Each row is a point on a landscape with many peaks, with its height.
A climber steps from a point to the highest of its 2 nearest points, and stops where none of them is higher. Distance is the straight distance between rows; heights are no part of it.
Q425 height 268: [111 144 115 132 143 143 194  82  88 188 115 150  95 145 150 169 139  72
 112 110 137]
Q9 height 210: [120 127 155 175 154 144 115 135 166 134 114 110 129 134 152  84 138 120
 158 198 135]
Q778 height 440: [108 120 156  77 139  56 180 132 138 112  90 152  91  77  88 128 105 112
  89 121 107]
Q435 height 215: [116 135 160 112 139 106 174 103 112 171 126 137 116  91 122 135 156  83
  76 135 159]
Q226 height 289: [ 76 125 129 159 164  88 150 157 150 113 101 188  93 115  69 143 116 151
 131 150 101]
Q666 height 292: [ 99  72 146 150 172 157 108 152 145 132 123 118 125 194 110 141 121 100
 125 112 181]
Q216 height 125: [107 116 104  85 145  81 168 141 152 124 135 147 104 154 102 101 130  85
 147 129 159]
Q482 height 77: [105 146 124 201 149 146 124 127 121 132 117 162  91 145 135 142 145  77
 175 159 141]
Q375 height 242: [108 172 106 164  83  90  69 113 112  82 147  65 163 122 140 107 116 171
 122 135  87]
Q662 height 428: [142 109 141 132 146 121 100 134 146 122  95 121 194 152  73 108 167 127
 121 117 219]
Q946 height 378: [ 91 173 120 143  55 113 162 133 111 103 157 136 112 117 113 145  81 107
 125  90  21]
Q114 height 152: [145 140 131 155 110 179 160 132 130 182 111 111  93 113 183 114 155 107
 144 140 207]
Q174 height 523: [128 128  95 108 123  93  57 104  71  73 129  95 113  93 105 109  92 202
 118  96 123]
Q208 height 105: [ 79 102 120 143 174  87 196 144 148 146 123 171  87 166 119 107 108  75
 109 104 156]
Q851 height 151: [131 179 135 170 123  97 144  64 121 149 118 158 137 131 125 140 184  89
  99 142  84]
Q879 height 290: [145 136 111 178  94 162  96  98  80 104 102  76 145 134 108 117 126 181
 137 116 125]
Q77 height 436: [ 84 148 114 150 109 136  92 155 100 107 186 114 111  80 131 125 124 139
 123 120  80]
Q972 height 441: [177 132  92  85 119 147 116 116  88 117 120 111 142  79 132  85 137 194
 117 112 146]
Q217 height 390: [119 130 167  57 115  68 127 178 141  84 110 118 123  83 105 158 100 176
 134 145  93]
Q649 height 433: [115 149 137 107  85 119 139 112 103 130 182  97 142 100 186 136 126  86
 105 166 108]
Q672 height 491: [131 104 149 111 178 110 113 140 173 134 100 111 174 145  70 116 168 123
 104 148 147]
Q427 height 90: [ 78 112 122 183 154 135 178 119 124 123 121 178  61 153 127 132 127  89
 126 134 152]
Q631 height 175: [152 172 148 147 129  61 165  88 144 122 134 172 130 101 132 117 167 129
 126 158  68]
Q732 height 253: [130 120 148 153 179 185  52 123 145 159  68  91 152 163 137 129 117 141
 161 149 132]
Q429 height 449: [134  99 105 136 126 115  92 111  89  83 124  82 119 155 108 100  63 199
 114 102 119]
Q520 height 297: [143 117 147 111 122 174 145 152 111 154 108  93 117  73 118 123 172 145
 125 122 196]
Q981 height 312: [111 110 138 147 111 142 178 134 120 154 139  89 136 169 125 169 115 100
 100 176  94]
Q890 height 330: [130 112 140  98 104 112 127 133 127 105 124 103 152 105 137  84 127 131
  97 117 230]
Q923 height 360: [185 141 110 152  88 162  83 111 110 163 130 112 144 110 175 132 145 160
 115 117 246]
Q112 height 565: [148 166 149 181 111 128  73 103 147 139 133 138 177 115 158 117 167 114
 132 174 152]
Q913 height 529: [136  97 160  80 112 106 106 157 133  63 177 146 118 143 125 159  83 148
 112  85  68]
Q714 height 182: [135 139 130 146 114 115 172 114 133 118 164 173  89 147 139 128 125 134
 143  97  34]
Q998 height 406: [ 92 119 131 164 100 146  99 147  93 102 192 133 106 114 154 145 115 101
 128 118 137]
Q300 height 457: [111 154  91 112  71  82 134 150 135  99 173 127 149 155 120 161  56 156
 144 125  61]
Q298 height 66: [127 145 120 167 144 183  98 129 121 121 114 160 121 140 128 134 165 129
 187 115 156]
Q907 height 363: [116 118 134 112  64 149 166 129  85  71  85 108 146 129 109 148  71  96
 120 145 129]
Q204 height 172: [177 119 108 120 132 166 138 127 147 185 115 116 143 109 165  83 158 125
 152 142 163]
Q950 height 194: [147 119 156  58 122 123 145 128 107 147 152 144 125  67 157 121 130  77
  96 120 153]
Q444 height 314: [170 152 125 154  96 155 105 127 139 154 106 145 121 136 145 192 182 104
 130 117 233]
Q233 height 326: [ 71 146 128 195 119 132 150 119 131 172 152 136 102 129 125 168 108 110
 111 135  41]
Q335 height 458: [118 194 151 176 103 102 102 105 119  93 134 115 164 102 128 118 163 119
 131 155 108]
Q220 height 423: [116  92 153  38 120 101 151 152 131  87 107 134 121 105 101 106  94  81
 107  81 152]
Q740 height 328: [144 138  89  89 120 126 163 124 121 135 109 111 159 101  97  92 135 103
 146 158 196]
Q552 height 513: [ 93 147 147 107 111  39 171 119 124 114 100 157 126 102  91 170  76 136
  97 148  68]
Q561 height 402: [151 139 165 125 173 133  83 103 185 158  90 164 177 169 147 105 162  87
 133 143 161]
Q682 height 325: [170 130 141 155 100 182 127 111 111 137 103  86 152 108 124 128 166 165
 133 137 167]
Q926 height 410: [ 92 166 123 135  63  70 163 126 141 119 151 172 126 140 123 182  41 120
 113 114  36]
Q712 height 323: [ 60 133 127 132 122  98 185 144 101 103 102 190  70  98  91 139  85 122
 108 148 116]
Q637 height 233: [119 129 135 164 172  95 151 126 159 140  94 147 121 137 115 118 139 110
 138 184 128]
Q830 height 55: [130 127  83 133 146 155 110 128 104  87 115 147 133 130 106 104 165 153
 174 106 196]
Q24 height 36: [108 128  51 141 150 149  91 145 130 116 122 145 135 176 114 135 120 132
 192 148 106]
Q806 height 266: [104 138 145 162  92 137 110 129 112  74 126  65 143 125 110 145 108 173
 124 133  94]
Q50 height 234: [122 140 122 142 165 154  55 115 142 130  85 112 179 141 107 138 154 147
 155 149  92]
Q192 height 333: [113 127 173 199 143 201  80 119 133 131 132 126 111 195 165 167 128 110
 161 113 143]
Q155 height 466: [176 140 152 161 119 147  79 123 163 148 124 163 174 160 161  92 168 101
 141 143 201]
Q331 height 239: [ 96 135 149 148 143 117 147 123  92 136 130 158  99  98 106 160 159 102
 112 126 128]
Q750 height 411: [169 117 126 100 122 143 159 101 121 113 132 159 148 141  99 132 158  97
 113  95 147]
Q598 height 494: [158 107 113  60 126 104 106 143 118  94 150 117 118 127 148 137  85 192
 127  76  88]
Q433 height 132: [137 162 158 144 163 119 126 120 146 206  69 152 147  98 127 123 176  87
 103 171 174]
Q317 height 223: [195 118  88 108 151 106  84 109 147 129 120 133 150 132 122  47 120 195
 128 119 157]
Q485 height 283: [157 142 154 130 122 146 133 120 163 166  72 129  89 152 124 218 165  78
 112 120 205]
Q48 height 434: [ 98 104 145  94 153  49 173 157 157 131 152 166  98 152 112 159  82 125
  99 136  91]
Q584 height 259: [145 135 142 161 111 170 159 101 120 161 100 112 112 164 121 210 157  76
 118 120 150]
Q860 height 181: [115  91 173 157 138 169 143 152 129 123 138  91 103 128 140 122 131 145
 115 156 108]
Q484 height 332: [107 109 101 148 129 172 135 144 124 164 146  65 127 147 123 158 111 139
 130 140  64]
Q691 height 198: [171 138 147 121 154  66 153 118 178 135 121 138 143 152 118 129 149 144
 131 146  74]
Q995 height 196: [150 129 142 149 165 144 149 104 157 129 135 184 100 149 143 110 177 132
 156 108  70]
Q68 height 435: [142  83 167  98 144 102 135 136 165 121 111  92 152 111  99  85 143 164
  98 122 150]
Q953 height 422: [135 125 158  57 134  88 151 161 158 105 133 137 101  54 125 109 123 137
 122 123 114]
Q380 height 350: [109 130 151 155 120 120 110 122 112  83 130 144 141 138 116 123 131 126
 121 137 177]
Q916 height 396: [129 145 119 145 130 101  90 125 125  87 163 161 160 113 118 114 171 123
 128 140 117]
Q865 height 515: [163 111  91  45 127 118 130 150 111 120 114 109 120  72 144  69  95 162
 136  87 150]
Q276 height 335: [105 135 129 148  99 109 166 139 153 157 163 111 120 120 114 159  90 148
 123 140   6]
Q130 height 356: [161 155 142 118  86 142 124 144 120 178 133 130 140  97 166 151 179  88
  97 139 221]
Q787 height 263: [ 50 114 109 171 151 140 121 145 118 144 128 165 110 111  76 158 119 118
 115 150 113]
Q17 height 265: [170 125  77 133 174 136  68  89 117 172 108 126 140 142 155  62 121 172
 151 124 188]
Q679 height 357: [115 135 156 202 139 165  80 131 132 126 168 138 106 158 165 123 150 109
 141 119 101]
Q371 height 461: [167 112 109  66 133 149 116 129  98 119 157 126 150 126 138 128 143 123
 102  73 183]
Q994 height 310: [175 133 118 151 146 172  79 121 133 161  94 120 131 139 161  89 130 146
 144 129 235]
Q709 height 273: [124 152 130 134 108  95 183 107 133 118 107 141 132 115 113  98 142  98
 129 176 157]
Q332 height 173: [107  80 121  86 145 123 164 168 144 145 169 114 101 144 130 129 107 131
 134 106  88]
Q136 height 275: [110  95 139  89 130 146 155 173 109 138 114  84 103  58 122 112 113 138
 133 129 144]
Q519 height 352: [107 128 123 115 112 121 140 166 126 134 146  77 129 100 112 158  96 171
 126 159  51]
Q108 height 484: [ 88 167 120 126 113 108 130 145 119 139 167 125 113  77 169 138 141 120
 132 169  88]
Q671 height 391: [111 106 141  69  94  94 161 130 103  69 113 149 142 131 101 139  83  79
  95 132 120]
Q601 height 214: [129 183  89 142  94 100 109 106 123  78 163 110 158 152 143 110 123 149
 170 126  88]
Q620 height 27: [ 73 146  86 187 120 147  95 148 140 148 152 121 136 187 120 149  99 112
 160 149  83]
Q504 height 193: [141 121 115 153 149 137 112 138 155 121 144 109 121 139 159  95 126 169
 136 155 120]
Q477 height 381: [ 85 108 154 188 120 168 134 150 118 101 183 159  91 140 134 127 111 121
 128 107  88]
Q785 height 452: [169 123 119  51 110  90 159 144 140  82 118  90 137 119 135 110  91 177
 146 113  94]
Q737 height 145: [111 127  98 102 151 123 140 155 143 130 163 122 103 127 159  87 118 115
 155 141 178]
Q835 height 408: [159 111 110  49 127 121 174 119 142 100 138 120 143 144 119 119 126 116
 133 120 106]
Q772 height 376: [162 114 147 145  98 142 134 115 130 111 112 128 157 150 113 110 147 121
 126 124 231]
Q404 height 371: [171 132  98 145 121 155  79 102 108 150  76 115 153  93 115 104 155 198
 127 122 179]
Q808 height 240: [129 137 136 175 154 176 139 113 124 188 105 108 118 164 126 188 159  88
 135 135  76]
Q794 height 183: [122  97 145  82 137 121 129 135 110 120 178 127 117 112 144 136 138 116
  95 119 114]
Q219 height 525: [186 119 102 117 116 180 116  90  83 146 163 107 129 129 178 112 143 155
 108  80 160]
Q29 height 216: [162 135 156 149 157 123  95 117 164 122 113 145 165 154  98 125 184 145
 148 142  74]
Q939 height 415: [ 99 113 108 127 111  87 149 155 156 127 184 160 127 176 113 168  70 125
 128 158  73]
Q36 height 209: [145 114 141 130 188 179 146 128 161 165  95 141 101 143 126  97 174 123
 160 113 101]
Q328 height 191: [129 175 105 149  95 126 139 118 129 115 185 133 131 139 142 126 142 110
 146  91  64]
Q734 height 300: [ 89 127 109 150 146 126 175 111 104 190 127 176  82 128 151 163 117 113
 111 125  72]
Q311 height 387: [162  85 138  60 138  90 101 122 148 122 132  84 159 116 146  60 108 177
  88  98 166]
Q942 height 224: [139 129 135 134 167 175 103 103 140 187 114 122 134 134 148 136 173 121
 145 141  64]
Q614 height 355: [ 67 112 156 183 104 131 165 125 106 110 134 164  79 114 109 148  75 113
 102 131  92]
Q98 height 499: [138 112 142  83  93  90 134 178 148  81 164 155 125 162 136 167  27 159
 154 109  65]
Q609 height 153: [168 164 133 126 136 170 121 134 145 196  96 164 162  88 143 116 198 111
 124 152 154]
Q793 height 599: [161 136 133 122  84 187 126  95  84 118 151 105 141  98 135 127 152 133
 118  72 118]
Q426 height 161: [ 95 115  84 119 175 116 144 185 157 150 162 129  97 157 149 127 106 139
 158 148 119]
Q525 height 45: [131 121  85 123 138 129 121 134 122  81 143 158 126 146 111  94 137 162
 180 111 111]
Q319 height 530: [135 127 103 111  94 151  88 109  66  79 146 109 137 116 110 127 106 156
 128  62 108]
Q45 height 384: [139 148 112  98  91 132 133 120 103 110 141  96 153 100 158 105 134 124
 135 170 158]
Q640 height 317: [ 77  93 125 143 162 115 113 152 140  90 149 124 127 158 113 126 114 118
 136 162 166]
Q392 height 311: [105 135 170 143 196 125 123  87 133 181  46 166 114 182 134 189 131  76
 108 124 159]
Q175 height 456: [143 117 132  23 117  91 110 159 136  85 110 131 131  70 130 118  91 123
 127  87 126]
Q460 height 405: [114 102  73 142 105 126 125 122 112 114 152  66 124 168 128 128  52 191
 136 128  85]
Q574 height 192: [181 112  93  82 142 140 132 119 153 163 132 134 164 118 162  46 142 160
 144 100 177]
Q129 height 413: [155 121 109 106 116 158  92 123  94 157 143  89 154 116 143 165 150 124
  93  94 226]
Q293 height 272: [118  79 122 133 184 177  85 144 131 145  89  73 123 168 143 135 111 139
 140 109 177]
Q636 height 353: [154 134 166 128 166 146 129  93 164 169  55 155 147 183 116 145 153  79
 124 115 178]
Q888 height 370: [131 133 165  90 110  98 139 150 136 107 143 115 119  78 109 161 125 145
 118 134  36]

For each start below, name the point where the climber stops.
Q328 -> Q865
Q425 -> Q175
Q24 -> Q108
Q737 -> Q108
Q433 -> Q108
Q504 -> Q108
